A landscape with many peaks, sampled at points; each row gives a point and its height.
A climber steps from a point to the highest of its 2 nearest points, and stops where none of them is higher. Distance is the straight distance between rows; heights are no part of it.
nin height 5.29: [-39 -10   4 -12   0  -8   9 -15   6   0 -26 -31 -10  16 -34  11   4  12
   9  13 -25   1  25 -23 -20  14   2  17  23  -8 -13  -7 -17  -7  12   3
 -11  -9 -24 -17  -9]
Vefus height 4.58: [-20 -23  14  -4  -1  24  17 -25 -19 -11  25  15   4  21  -6  -8  -8 -26
   8  -2  12 -21 -15  -1  16 -18 -21   4   9 -14 -20 -16 -18  -2   0  -9
 -10  17  21   7   2]
Dufef height 4.67: [  6 -32   7  13  -6  26   6  28  -2   8 -30 -11 -10 -40 -20  20 -15  10
   1   5  -8  22  -8 -10   5  -1 -11  -3  13  24   4 -15  20  14  16  11
  -1 -10  25   9  -7]
kog height 2.36: [ 28  14  11  -4  -9 -12   2   5 -24  13   1   8   1 -25  -8  -3  -4   5
  16  -9  25  -7   3  19   4  12 -22 -11  -3  21  31   1  39  -8  11  21
 -10  33  10   6 -16]
katut height 5.71: [-10 -24  14 -16 -17 -14 -14  12  22  14   6 -11  -3   2  12  -2  19  -2
 -13   1   6  35  31  -2   3   4  19  -4  -8  10   3  11 -18  -7 -22 -17
  -4  -7  13 -25 -26]
zevev height 4.51: [ 26  10 -15  21  -2  -2  10  13  10  21  -3 -16 -20 -14   4 -16 -11  -2
 -15   9 -11  27   2 -22   5  10  -5   3 -13   6  24 -18  -9  10 -10 -12
  19   2  -5 -17 -17]
zale height 5.80: [ -5 -17  -1 -15 -17  12  -2  -3 -14  29 -14 -28 -24  15 -22 -11  -1 -11
  -4   9  19   6  -2   9 -19   4   8  25  17  -5  -1  -4   4  31   2  -6
  19  29 -11 -17 -18]
lig height 1.64: [  3  22 -19  -5 -15 -16 -14 -11 -20 -24  -8   9  -4  12  32 -16  41  19
  -5  14  13 -31 -10  -5  -2   2  17  -9  -9   0   3  34  14  21 -16  -6
   1   4 -24   3   2]
Vipa height 2.86: [ 21  10 -12  -9   6 -31  -1 -13  -2  22   2  -7   1   7 -14   1  -5  -1
   3  -5   0 -18 -17   4 -16  16  10   8   7   1  -8   3 -11   8  13  -6
  10  -7   0 -12   0]
fibu height 2.58: [ 14 -12  24 -24 -11  10  -9   4   2 -12  -2   1  13   0   5  -7   2 -10
   3  -9  -1 -10  -5  -9   6 -12 -10   3 -22 -10  19   3  10   5  -1  28
  18  30   4  12  32]
fepi height 5.75: [-17  -4   0  -6 -20 -40 -15  15  -1  -6 -12 -12  -2  -5 -12   4   2  18
  -5   6  -3   0  -3  -7 -14   4  20  -2  17  -7  14   0   3   9  41 -36
 -11 -19  -4 -10   1]
Sov height 3.28: [ -2 -14   7   8   2  15   7 -28  -8 -37 -19  13  -4  -8  19 -20  24  -8
  -8  -2   9 -18 -18   3 -17 -12 -17  -5  16  13  -9  -7  -8  23  -6   1
  -9  -9   2   1  -5]
duka height 4.93: [-18 -45   1  -2  -2  16 -14  27  -6  18 -24 -11   5 -11 -30  23 -11  27
   1  -4 -15  14  12 -11  -4  11   4   5  30  -6  11  -1  16  12  17   9
  -2  -7   9  14 -11]
gede height 4.34: [  6 -16 -10   4 -20  15  -6  23 -15  -2  22  10  22 -20   7 -18  -7  12
  11  -7  -3   3 -17 -25  -6  -5  35  -7  17 -13  -8  -8  -5  11   1 -26
   0 -19   4 -17  13]
mol height 4.87: [ -9 -15  -9   8  21  28   7 -12  -9   2   5   3   0  23   6  11  15 -32
  -2 -19   5 -20  -3   8  -6  -6 -14  -3  -1 -21 -15  -3 -11  -2  30  11
  10 -20 -13  12  13]
kis height 3.04: [  1  -6 -16   3   8 -12 -21  35  -5  16  -4   5 -30  -2 -13   0 -10   3
  -2  30 -23  -4  14  -1  20  13  13  -9 -14  27  21  18  -5  -3 -26 -14
 -14  -7  14 -18 -27]
Keki height 1.41: [ 14  19  -5  -7  -9 -21 -25   4 -17 -18   7   6   2 -12  15  -2  18  25
   8   0  -7 -33 -16  -9 -10  20  18 -14  -5   8  -7  49  17  17 -29   6
   9 -10  -7 -16 -15]
dizev height 3.40: [-12   8   7  -4  14   0  19   6  24  -4 -12   2   9   4  -5  22 -29   5
   7 -11   2  21   3 -15  12   1 -34 -23 -26  -4  32   6  19  -7   2  13
 -13  19  -2  13  17]
gud height 3.89: [  8   6  -1  24 -13  12   5   5 -23 -31  -6  11 -14 -37   4 -19   8   4
 -11   2  -4   8   0  -3 -13  -4 -24  -4  -9  12   6   6  -9  17  -4  30
  -2 -24   5 -23 -34]
vazi height 4.49: [-19   7   1  -6  24   5  -4  12  12  10  29   5  30 -29  -8  10 -11  13
  21 -22  12   3  18  17  18 -14  12   4   7 -33 -23   0  12 -12  -4  29
 -16 -15  -3  11   7]
mupip height 4.62: [  2  16  22  15   4   7 -23  12   5  12  -9  -2 -16   7 -20  -9 -19   3
  -5   3 -13   6  12   3   9  -7 -14   4   8   4 -10 -37 -16 -14  -3   8
   8   3  29  -3  -8]
gunim height 5.35: [-22 -11   0 -33  -6 -24   4   5  11 -10   1   3  -5   2  -1  12   9  -2
   4  10  -3  28  11  -6  -5  -6  34 -12 -22   7 -28   6  -8 -16 -30   0
 -12 -18   2 -28  -4]
foped height 3.09: [ -1  -8 -11  11  -5  -2 -19  16 -23  15   4 -15   7 -26 -15 -15  -1  12
 -11  18 -16 -11 -28  -8  -9  21   4 -23  11  12 -20  22 -13  -8  -3 -10
   3  -9  -3 -31  -4]
nek height 3.99: [  6  17  11  14   3 -18 -36  10 -14 -22  -2  -5 -16   2   3  10 -20  13
 -22  12 -36 -11  -6   2  -4  20 -12  -2  16  24  -7   2 -12  -3  12  -4
  -5 -11   4  -5 -24]
pomul height 1.69: [-11  38 -16 -20 -15   8  -3  -4 -17 -18  -2  15  15  -1   9  -3 -18  -1
  23   8 -19 -14   3 -26  15 -12  -3  -5 -28 -11  12  -3  -3  12 -33  -4
  -4  -4 -27   8 -14]
paga height 0.31: [ -6   5   1 -22   8   5 -12  -9 -13 -32  18   5  26  16  21  13 -11  33
  11  -7   0  -3  -2 -18 -13  -8 -16 -19  12 -33 -46  24   7  -3  -6  15
 -17   3  -7  30  24]
lepo height 4.46: [  5  18  21 -32   5   8 -25  36  27   7 -11  15  -9  13 -15   6 -14  14
  26 -32  -2  30  -4  -2  14 -25  -8 -25   0  10   5  -5  17 -24 -11  22
  31  18   0  -3  16]
livuf height 3.66: [ -8   6   3   2  14 -17 -17  11 -30   5  14  -3   6 -11 -14  26 -36  10
  -6  13 -21   1 -23  -3   1   5 -14 -19   3  10  -1  11 -21  -8  15  -4
 -20  -5  19 -16 -15]
duvug height 3.57: [  0 -14 -17  -7  -5  -1   6   7  14   3 -14 -12  -4   0  14  -5  13  20
 -15  -1 -10 -10  26   4   1   8   6  -2  16 -17  16  20  12 -17 -19  -6
  -4  13 -25   8  -2]
fem height 5.09: [ 15  31   7  23  -5  18   4   2  -2  -1  29   0  30 -30   7 -26  -8  -9
   4 -21  21  -5 -18  14  -8  16  -1   3  17 -12  17 -11  -2   1  14   9
   8  17  -3  -2   9]
ludil height 5.02: [-21   2  14 -23 -35  -3   5  18  11 -21 -12   9   0  -1   7 -21   6  -3
   6  10   3  25   8 -14 -19 -10  19  -2 -16   1  22 -32 -11  10  15 -19
 -10 -17  -3 -11   6]
fodol height 2.97: [-18  -9   5   2  21 -12  21  -9  21 -23 -19   1 -18   1  16  23  -9 -26
 -32   2   5  12   4   7  -7  -1 -23  -4  -1   2  13 -14  -2   7  17  -7
  -3  12 -16  13  30]
Gato height 1.14: [ -7 -45   9 -22 -11   1  -5  -8   7  19 -22 -28 -35   2 -15   5   1  -1
 -25  -3 -13  22  16   3  -8  -1   4  24  11  18 -18  -9   1  16 -26   1
  18  26 -10  -7 -15]
puse height 2.12: [  7   5 -29   9  -6 -22  19 -16  17   7  -5  10   0  -1  -2  -1   2 -13
  -2  24  23  -8  29   8  32   5  13  12 -25  -1  36  20   7  13 -15  -7
  -9  12   2  -9   4]
Molap height 2.55: [ 11  -2  12  -8   5 -19  25  -2 -30  37   8  15  -9 -19 -14  16   0  -4
  21 -10  17  -5  -2  22  -3  -5 -10 -12   1  36   6  -4  23 -19  -7   8
  -7  16   3  11 -27]
guz height 2.47: [  7 -20 -27  -2   4 -23  16 -33   7  11  -4  -3  14 -10 -12 -14  29  -4
  24  19  12 -44   0   9 -11 -14  20  22   4  -5 -11 -11   6   4   1 -16
   2 -16  -4  -6  22]
Bisuz height 3.77: [ 20 -40 -19 -14   2   2  12  16  24  23 -24 -13 -14  15  -7   6  27  12
   5   0  -3  -8  17 -10  -3   9  13 -12 -17   5  15  12  19 -11 -10  -1
   5  18 -10 -10  16]
leso height 2.14: [ 12  19   3  11   4   0   9   2 -15  11  20  11  14  -9  -8   8 -20   5
  12  14   7 -12  -2   5  31  13 -17 -16  -9  19  48  12  29 -25   8  -7
 -16  41  14  21 -19]
keba height 3.96: [ -2  31  13   3  22  -4 -21   9  39 -25  10   3 -11  18  20  10 -15  17
 -27  -2 -15  21  22  11   9  -1 -21  -7   6 -16  -1  12   8 -20  -7  -8
   4  -8   7  35  -5]
tata height 5.08: [ 11 -16 -37  16   9  -5   2  18  14  20 -21 -16 -16  -6 -19  -3 -24   6
 -15   0 -13  19   7   4   9  14   2   4  13 -24  -9 -15  -9  -1  20 -11
   0   0   9  -2  20]
gok height 4.95: [-21 -15  32   2  24  45  -3 -27 -11   2  26  -1  11  34   0   9   6 -19
   7 -25  16  -7 -17   7  11 -14  -6   0  19 -22  -2  15 -29   1  -8   3
  -6  17  15  17 -16]
vuz height 5.76: [-27 -10  17   2 -11 -22  -9  -3   5   9 -22 -12 -18   0 -14   1   5   6
 -19  14 -12  14  19 -11 -12   1  14  18  21   6   1 -22 -22   0  22 -32
 -22 -18  14 -15 -22]
zus height 5.31: [-25 -29  17  13  21  23   6 -33  -6  19  17  -6  -2  32   3   6  21   4
  -5 -17   9 -10  -5  26  10   3  22  19  24 -24 -10  24 -22 -10  11  -6
  16   3   3  26 -11]
revi height 4.79: [ 14  -1 -25  15  -8   8  21  24  12  11  -8 -16 -11 -19 -14 -14 -21   1
 -28   4 -20  39  17 -13   2  19 -18  -2   4  -2  -6 -31   0  -2  -1 -14
  -5  15  -3   9   6]
Lifuz height 3.34: [ -1  -6 -11   6  -3 -25 -22  25 -17  -1  -4   4  -7 -19 -17  13  -6   3
   1  22 -25 -17 -18  -1   6   9   3 -13   3  24  10  33 -12   4  -2 -12
 -17   4  11 -24   0]
telop height 5.52: [-23   4  -5  -1   1   9   3   3   3  -6 -26 -22 -20  38 -40  10  15  -3
   5  12  -5  26  15 -12 -21  14   7  31   1 -13 -33 -14 -22  -4   9  -4
   7 -17 -26 -22  11]
manu height 4.03: [  0  -1  -3  20 -21  15   1  17   1 -19  38  12  33  -9  18 -17  16  18
   3   7   4   9   0 -15   5   5  37  -6   9 -28  -3   9 -13  14  10 -21
 -25 -14  19   1   1]
guva height 2.13: [-13  20  11 -14 -22  -3  -7 -18  -9 -23  18   5  29  13  20 -11   7   3
   4   0   2 -30 -20 -14  19   9  17  11  -6  -9  -1  23  -6  14  -7  -6
   1  14  -4  10  13]
Ramu height 0.89: [-14  16 -10   0  26   7  16 -18 -13  -4   2   5  -9 -12  21   5 -15  -9
 -11  -6  -8 -19  -9  -5   4   2 -11 -14  14   4 -12 -14  -4  -9 -40 -14
  -5  17 -34  14 -19]
Lipo height 4.10: [ 17 -14   7  -9  -7  19  11 -12 -20  18   3   3 -13  33   0 -19  -2 -16
   8 -14  11  11 -10   4   4 -13 -10  10  10 -20 -17 -23  -4  -3  18 -12
  -4  20  29  15   1]
tezu height 3.33: [ 11  -3  18  36  -4   8   4 -11  14 -38  -4  20  13 -37  26  -5  11  -3
  -6   1  -2 -27  -9   3  -4  -9  -9   9   9  26   9  -8  10  12  -8  14
  -4 -23  20  -2 -15]
sof height 2.16: [ 17  11 -35  15 -16  10   4  -4  -8   0  28 -16  12  -8  12 -27   9   2
 -30   3   8  14  17  14  -4  28  -3  16 -15 -20 -12   5   2  -9  17 -12
   0   0   1   4   6]
manid height 0.55: [-18  12 -17 -15  17 -10  14   8   9  18  21  -8 -11   0  -3  32 -30   9
   4 -20  -3  22  -6  -2  14   8  -8 -17  10 -16 -36   7   9  -9  -8  -7
 -19 -12 -13   7 -11]
loneg height 2.45: [ -3   9 -13 -24  11 -30  18  -5  15  -3 -15  14  -5   8  10  22 -12 -26
  -4  13  10   7  11  12  18  -5  -3   4 -28  23  21  15  -6   5 -11  -4
 -20   9  12 -14  15]
zuzad height 0.44: [ -3   7 -13 -22  12  13  -9   7  -4  -6  32  -6   6  16   6  30 -12  32
 -10 -18  -1  11  -7   0  12   7 -11 -18  11 -45 -39  36   3  -4 -13  -6
 -30   0 -17  24  -9]
Lumid height 2.76: [-19   2  -9  -8   6 -21  21 -13  16 -22  -6  18   2  -6  17   7   9 -31
 -16  23  -3  -1   5   5   0  -2  -6  -7 -22  -8  15   3  -5  -9  21  -6
 -22   5  -2  -4  28]
Fol height 5.21: [ -4 -16  -2  11 -13  10  -4  -4  20  23  -7 -39  -5   1 -15   6 -13 -11
 -10  13 -20 -17  15 -16   6   2 -23  14   0  -8  12 -11   2   8  -6 -16
  22  32 -14  -3  -6]
rodok height 1.20: [ -6  33  16   3 -15   8  11 -17   3 -18   6  -4  15  -9  12 -12   0  -4
  -8   7  17  -8  14  -8   6  -5  13  21  -2  -9  22 -24   2  11 -10   1
  -3  -2  -8  16 -18]
rekez height 3.59: [ 21  13  17  52  13   5 -17 -15   5 -26   0  17  17  -9  14  15  -9  -3
   1 -16 -10 -23 -15  17  20  -5  -9  12  13  19  13  10 -17  15  -5  30
  -1 -13  35   7 -21]
vefe height 3.10: [ 10  -4 -22 -34  -5 -30  -3 -22  -7  32  -3 -12   4  21 -30   4   9   1
  23   1  14 -18   3  17 -19  17  20  20  -9 -10 -26  -1  -1  -5  24  -2
  21   9 -11   2  26]
Tevev height 1.90: [ -1  24  -1  -2 -24   6 -13 -10 -32 -37  14  23  14   1  22   1  18   6
   4   6  -8 -30  -9 -19  11 -12   2   0 -19  -5   4  18   7  17  -5   9
 -11  -6 -20  18  -5]
Sabot height 1.45: [ 28   6  -2  23  -3   0   0   1   4   7  -3  17  -1  11  15 -19  24  15
  16 -15  32  -2   5  18   3   3   9  18   6   7  -5 -13   6  13 -17  18
 -12 -12  18  14  -6]
regos height 4.28: [ -6  19  43   6  11   8 -33  -7 -23   7 -12  -1 -24   4 -12  10 -27   8
  -9  -5 -22  -3   7   2  -8   4 -21  -5  21  23 -16 -10 -18 -20  -4  10
  -3  -5  22  -3 -32]
Lemor height 5.06: [-22  -5  15 -26 -12   3   4  -4  12   6   1   4   7  31  -7  21   4  -5
  12  -3  -4  51   7 -20  -3 -20  25   0 -21  13 -14 -17   0  -4 -17  11
  16 -29   5 -16 -16]
Kiv height 5.49: [ 20 -25 -47  16  21  -6   5   7   6  28 -26 -18 -29  18 -30  15   6   9
  -8   0 -14  30   6 -11   3  16   1  16  -7 -10 -12  -8   1  15   9  -3
  14  -4 -22 -11  15]
Fatip height 4.76: [ -2  11  19 -28  -2  13 -10   5  11   8 -13   7   4  21  -3   2 -14   9
  20 -15 -12  25   9 -18  14 -29  -2  -5  -2  -1  -4 -30  10  -6 -14  21
  17 -11   7  -1  -1]
Duku height 3.55: [  5  -7   2  12   0  12  -2  -9 -39 -37 -22  27 -34 -12  12 -19  21  -6
 -20  15   7   5 -10  13 -13 -15 -22  10  -2   0 -13  -3   3  29   4  25
 -20 -17   9   2 -23]
Fibak height 6.09: [-11 -13   8  17  -7 -15 -10   3  21  12 -11 -13 -18  -2 -11   3   9 -13
 -16  21  -5  24  27  -5 -10   2  21   8 -10  38   1 -11 -16 -14   2 -13
  -3 -11  16 -19 -13]
Gibiz height 2.44: [ 25  25  -2  15 -27  -1 -10 -13 -20  -1  14 -12   9 -20  10 -22   4  21
 -30  -2   1  10  11  13 -15  21   1  17   5   0 -10  27   9   4  16   5
   2 -14  12  -4 -32]
bag height 3.94: [-13  20  13  24  26   5   1 -14  11 -18   0  19  32 -10   0  26 -20  -7
  14  -6  13  -2  -4   4   8  -9  -4  13   1  10   3   0 -12   6 -11  28
  -2 -28  13 -12  -8]
desit height 3.38: [ -7   0  -4 -42  12 -15   9  -5   3  13   3  -2  -5  36 -15  20   5 -18
   5 -15  13   6   6  27 -13   3  -2   3 -13 -12  -8  18  -4  -7  22  -1
  21  13 -14   3  22]
kuvig height 2.90: [-23   0  -5   2 -15  -6 -24   8 -30  -8   5 -25  12 -19  -1 -14   7   9
 -48  10 -24 -21  -7  -3 -27   8   1  -7  24   5 -31   7   0  13  11 -23
   2 -13 -18 -20  -7]
tiza height 2.88: [ 12  -6  10 -24  14  13 -20  -4  -7 -15 -10  16   2  13  -3  17   5 -17
  -7 -13   9  11 -15   4  15 -14 -37  -8 -17  -8   5  29   8  12  16  36
   5  24  14  12  26]
duvi height 0.96: [  1  17  -5  14   2   0  12   2  -1 -12  11   3 -17 -34  28 -18 -20 -20
 -20   8   4   1  -6   2   2  -2 -17  -9  -1  18   3 -21  -3  -2 -36 -15
  -7  25 -31  -2   2]
tepa height 5.42: [ -1 -22  -1  -9  -7   8 -16   1  -2  22 -14 -17  -2  -1  -6 -14  16   6
  -5   5  12  -4   7  19  -6  -4  23  27  25 -15  -5  -5   5  23  19   2
  13  -9   0  13  -7]
mip height 4.17: [ 19  14  16 -21  18   2 -11  30  21  -3  -5   6  -2  11   7  14  -8  12
   2 -41   3  29 -26   6  -5  -8  -5 -37   1  -8 -10   4  21 -20  -5  10
   9  22  -2  11  38]
rak height 1.07: [ -1  26  -6  21  -3 -10  15 -11   4 -12   8  13   3 -24  31 -23  -8 -14
   3  -2  21   2   3   7  17  -8  -5   3 -11  16  26 -23  -7  11 -21  -4
  -7  -2  -5 -10 -15]
moli height 5.26: [-26   4  18  -4 -38 -12 -27  10 -10 -16  -4   1  -1 -12  -5 -15   5  -3
  -4  22  -8  11   7 -21 -32  -5  14   9  -4 -17  15  -2  -8  28  49 -12
  -5 -27   2 -15   6]
lates height 3.35: [ -6 -18   1  -2   5  -1 -13  20   1   2   0  14 -28   6  11   4   9  -4
 -17  17 -15 -12  26   3  12   0  12 -13  -1  -1  18   4   9 -13 -13 -17
   4 -15  -7   2 -19]
semeg height 3.37: [  9 -16  16 -13 -11 -17  12 -19   2  11  16  -3  14   5  -3  25 -12 -12
  -3   8 -14 -19 -13   2 -10  -3 -13 -17 -26  33  -5   2  10 -18   0   5
  10  23  15  14  17]
Kovop height 5.40: [ -2  10 -21 -17 -19 -23  10  27   8 -15 -27  15  -3  -9   6 -16  -2   6
  21   4   5  18  -2 -20  -1 -10   6 -15  -2  10  30 -15   4  13  -7 -10
 -17   2 -16 -12  13]
gasu height 5.46: [ -6 -15  -6   7   0  19  -9  10 -19  25  -2 -31 -10  11 -16  -5 -10   2
  -4  -6   8 -12   0  -8  -3  12 -10  -4  14 -12  -1  -6  -4  -3 -16 -10
   7  25 -11  -8  -5]
difad height 2.65: [  0  22  -7   3   3 -37   8 -20  17 -10 -18  -4   3   1  -1  -7   9   1
  19   5   1 -30 -13  -5 -10  -1   7  10   8  11   0 -18  -8  15  14 -12
  -2 -17   3 -13  19]
lepa height 0.67: [-16  21 -13  -2  27  13  20  -2   0  18  17   1  -5  15  -4  -3 -15  -6
  11  -7  20   9   0  15  -1   7 -20 -10   4 -28 -20 -13 -11 -13  -1  -6
 -15   7  -2   5  -4]
tuma height 5.48: [  7 -13  17  13  10  22   0 -11 -21  -6  -8  11  -4  34  22  13  28 -15
   5 -11  -4  -6 -12 -11 -13 -14 -22  -6 -25  -3   2  21  -8   7   2  16
   4 -18  -2  -4  -3]
nom height 2.75: [ 18   2   8  -6  -8  -8  39 -43 -20  21  10   9   5  -6   6  -1  -4  -8
  19   1  18   0   9  -2  -6 -15 -13   1 -16  39   0  -1  24 -21 -19   6
   2   9  27   3 -25]
sobi height 3.68: [  1 -12  25 -33  10 -11   5 -22  10  26   5  -1  -3  24  -5  -3  -8 -18
  14 -11  10  10   3  12 -13  -3  -3  -5  -2  -5 -22 -20 -16 -18   4 -12
   8  19   9   4  18]
gab height 4.40: [  8   1   1  16  -3   3  -4  25   4   3 -19  -5  -8 -21 -22  15  -7  12
  -3   7 -15  12  -4  -8 -13  18  11 -10   2  29   2 -12   3 -13  16   6
  -4  -5   0  -6  12]
vil height 5.87: [ 18  32 -20  10 -15 -21  21  23  -6 -14  -9  16   2 -12   3 -10 -11   5
  25  10   7   1 -14  -6   1   6  -2 -25  -9  19  35 -14   2  -8  15   1
 -43  -5  -3 -20   8]
rika height 4.55: [ 17 -11 -13  29   0   1  -2  22   4  11   6  19   2  -1  17  -1  -8 -21
  12  -1  -4 -14 -11   6  17 -13  -1 -15 -18   3  29   3  -1  -8  15  -8
   7  -3   2  -2  30]
zug height 3.05: [ 24  13  25 -18 -15 -18  20 -29 -32   0  21  24  -5  -6  14   7   0 -11
  10  14   4 -13 -14   4  -2 -16 -21 -12 -30  30   7  18  16 -29   2   8
  -5  26  13   5   2]
budu height 2.11: [ 16  -4 -39  18  18 -13  14 -17   8  22  11   0  -1   2  -4   1  27 -17
  12  21  20 -10  12  27  20  15  16  22 -14   5  13  15  -3   7  -3 -12
   7 -18   1  -5  -1]
pas height 3.67: [  4  33   8   1  21   4 -10  19  37 -10   6   1   3   6  14  16 -24   7
 -14 -26   8  25  -1   7  26  -6 -32 -19  -2 -24  17   5  17   1   3   5
  -2  23   6  25   2]
vako height 5.62: [ 17  42   2  -1   2   4  -1  16  -4  -5  16  12  22 -22   0 -21 -14  10
  29 -22  11  18 -22  14 -13  11  -6   9   4 -19  -6  -7 -17  12  33  21
   7 -12  13  -8  14]
Lin height 5.63: [-14 -17  13  -8  10  -5   2 -32  -6  12   1  -5  -5   9   3   2   4  -1
 -11 -13   7 -11  17  24   2   1  19  35  40 -15   3   7   3  -3  14   2
  -7   4   8  19 -27]
suz height 1.49: [-15  45 -11  -5   8   3  -9   7  10 -29  10  23  16  15  20   1 -15  14
  17   0  -2  -6   8 -14  31 -22   4 -12   5 -13  14  -1   4  -3 -18 -10
  -8  -9 -23  27  12]
bope height 4.52: [-14  -1 -13  -6 -15  17  -2   5  -2 -22  30   9  40 -18   8   5  15   6
  20   2  10  15   5  -6   3  -1   9   9 -14 -29  -7  -2  -7   8  11  13
  -6 -24   7   9   9]
nota height 4.20: [-23 -11   5  16  21  30   8   3  26  -2   3  -7  37 -18  -3   8   0   3
  21  -9   7 -14   6  10  17  -3   6   7  10  -8  -2   9  -3 -16 -20  34
   0 -16   5   9  -6]
buzad height 5.28: [ 23  15 -13  27   4 -17  11  16   1  19   8  18   7 -14  -4  -1  -5  -8
  28   2  18 -25 -20  20  11   6   7 -22  -9  29  22   1   3 -12  17  -6
 -27 -15  11 -17  16]
Tazar height 3.93: [  6 -24   9   1  -5  11  11   3   4  10  30  16  11   2  19  22   4 -39
   9  -6  -3 -20 -11   3  20 -24   6  -9 -25   8  -1  -1   8 -12   1   8
  26  -6  -1  -5  22]
vudo height 4.74: [ 15   9  -7  25 -13  18  -5  20 -16 -12  24  14  16 -20   5 -29  -1  11
  13 -15  26  -3 -23   7  -6  16  34  -6  22  -4  14   4   5  19  13  -7
   7 -11  -4 -12   8]
lepun height 4.96: [ -6 -12  16  16   0  12 -14  -5   6  -5 -17  -6 -10 -11  -5   1 -20 -16
 -24  12 -20 -16  17  -3  11  -4 -11   5  10  20  16 -11  -9   1 -17  -5
  22  11  12   1 -15]
Zame height 4.22: [ -3   5  16   9   9  -4  -4  22  17  -8  -6 -19   2 -24 -21  17 -32  -2
   0 -12  -7  19 -25  -1  -7  13   3 -22  11  38  -1 -14 -15 -22   4  -8
   4  36  -9 -11  34]
nadog height 5.13: [-16 -35   6  -7  -6   0 -12  11   2  12 -36 -15 -12  10 -27  -1   2  26
  10  10 -26 -11  25 -16 -16  -3  10  17  33   5   0  -2   4  -9   9   7
  -5   0  -1  -3 -17]
tuliz height 0.80: [-15   5   7  11  27  15  18 -16  -4  33  24  -7  -2   8   8   2  -1 -17
   0  -5  13 -20  12  11  10  -3 -14 -10   6   0 -24 -12   7 -34 -23 -13
   1  15 -19  16 -13]
Tun height 2.33: [ -1  10 -26  13  20 -25  10 -42   2  14   7   9  -4 -10 -17  -9  24 -12
  18  10  28 -47  -3  26  20  -5  28  21   8   9   3  -4  -6  -4 -13 -23
  -3 -20  -9   4 -12]
pada height 3.17: [-13 -11  -5 -17  12   0   5   0  16 -23 -26  22 -11  11 -15  19 -11 -11
  -8  -8  11  26   1   1   9 -11 -29  -2 -12  -6  11   5  16   6  26  13
  -6  28   9  20  33]
fisun height 1.89: [ 27   5 -20  14  -6  -2   4   0 -10   4   9  -6  -4  -7  16 -28  37  -2
 -20  -2   8 -12   3  25   6   7  13   5  -3   0   2  10  21  -2  -3   3
  14  -1 -11  -4  -1]
Sudu height 1.27: [ -4  -4  -7 -24  -6  -4 -15  -1 -14 -13 -11 -13  -9 -11   0   2   1  10
   3 -10 -11 -10 -22 -18 -11   5  11   0   8  -8  -9  19  -2  30 -26   3
  13  -4 -17 -14 -12]
zol height 4.25: [  5  12  14   3  14  -3 -26  11  29  -9 -11   1 -14  10   8 -16 -20  23
 -26  18 -24  14  25  -4  14 -10 -21   0   1 -15 -10 -15  -5 -31   0   4
  11  16  29  25   4]
lop height 3.60: [ 13 -31  17  -5 -19   5  13 -13   8  21  37  -1  24   2   7  22   8 -25
   8  -3  -9 -16 -32 -11 -10   1  12  -9 -19  17 -29   0   5  -8  10  -6
  32  10   7   1  24]
gisa height 1.19: [ -5 -19   9  -9 -13  -1  -6   2  -4   2 -21 -34 -13 -18 -21  -6   6   5
 -23   0 -11  18 -11 -19 -20   7   3   0   4  22 -10  18   4  27 -27  -1
  15  15 -12 -29 -24]
kamem height 4.97: [  3  15  -4 -10   6  15  12  11  -4   2  33  14  18 -17   2   0 -13  -7
  17 -20   7  21  -5   6  -8  -7  -6  11 -14 -25 -24 -15   8   8  10  27
  -8  -9  14   6   9]
Tener height 4.86: [  0   2  15  15  14  15  28 -18 -18   0   6  21  -1  26  25  12   7  -9
   5  -9  13   8 -21   1 -15   3  -2  -8  -7   0  21   8  -4  -1   2   0
  -9 -34  12  -4 -37]
ler height 5.95: [ -8 -10 -25   0  16   6   7   4  19   7 -20 -20  -5  30 -15   4   9  -6
   0   8  -7  22  17 -15 -14  15  -7  25 -12 -30   2   4 -11  19  18  -2
  15 -11 -16 -14  19]
luve height 1.67: [ 26   7 -14  18   3 -35  -5   2   3  -7   2   3 -21   1  12 -25  17  17
 -13  -5  10  -1  -6  22  -6   8  29   0  20  22   2  -7   9  -1 -13 -11
  -6 -16   6   6  -9]
tud height 4.50: [-19 -17   0   3   6  31   6 -11   5  16  -4  -9  -2  46  -1   3  21 -26
   6   9   4 -11  19  -5   0 -23 -21  13 -23 -34 -12 -21   1 -13  28  14
  10 -13 -19  11  21]
fila height 3.98: [ 29 -57   2  -8  -8   4  11  -3  26  19 -23  -9   0  31 -11 -20  38   5
  11  14  -9 -17  13   0 -11 -15  17   7  -6   3  -4  -2   7 -12 -10  -8
  12   5 -12   6  30]
Lovo height 4.18: [ 10 -35 -10  -3   5  13  24 -11  19  21 -17 -20  -1  39 -14 -23  25 -15
  21   5   8  -9  15  10 -17  -7   5  27   3 -23 -10 -21   1  -6  18   2
  13  -7 -22  13  26]
niv height 1.33: [-22  19  -4  -3   0  17  19 -20  10 -24   3  23  19   9  27   2  10   1
   9  -7   9 -10   7  -8  20 -25  18   5  -5 -27  11  -2   0   2 -24   7
   1 -19 -15  25   1]
gagop height 4.07: [ 16   7   6 -18  16   3  -2  30   7  -7  11  -1  15 -18   3   9 -26  14
  -5 -16 -19  13 -27  -7 -11  17  -4 -39  -5  14  -4   3  -1 -16  -2   4
  14  26 -10   1  27]
bekam height 2.70: [  1  20  -8  16  -5  -4 -30   1 -21   0  14 -32  -3 -12   1 -12  15  20
 -37   2  -8   9  -1  13 -37  25   1   5  19  10 -28  16  -7  28  10   5
   2 -16   4 -13 -17]
Panu height 2.38: [-13 -17  37 -22 -15  15 -10 -22  12 -39   7  -5  31  15  11  -2  17   1
  -3  -2   8 -28 -16 -11  15 -13   9  11  -3 -14  13  21  -2  -2  -5   8
  24  33  -7  17  30]
Mon height 4.19: [ 23  20   4  23 -21   8   0  10 -15  -3 -14  -3 -17 -35  -3 -30 -10  20
   1  17 -23  20   6 -21   1   5 -13   1 -14  11   0  -5   8  14 -23  -1
  11 -12   8 -13 -33]

Call two points neighbours if one is among the 2 nearest of the other. Go from one point of each pair to the other, from neighbour to neighbour, staying as high as possible. Name the lowest point that can't be avoided.
zale, tuma -> kis
vako, ler -> Sov
zale, Lin -> tepa
vil, ler -> gagop
Fibak, vil -> ludil

For each start below, name the point where the climber stops.
leso -> vil
Sov -> ler
gagop -> ler
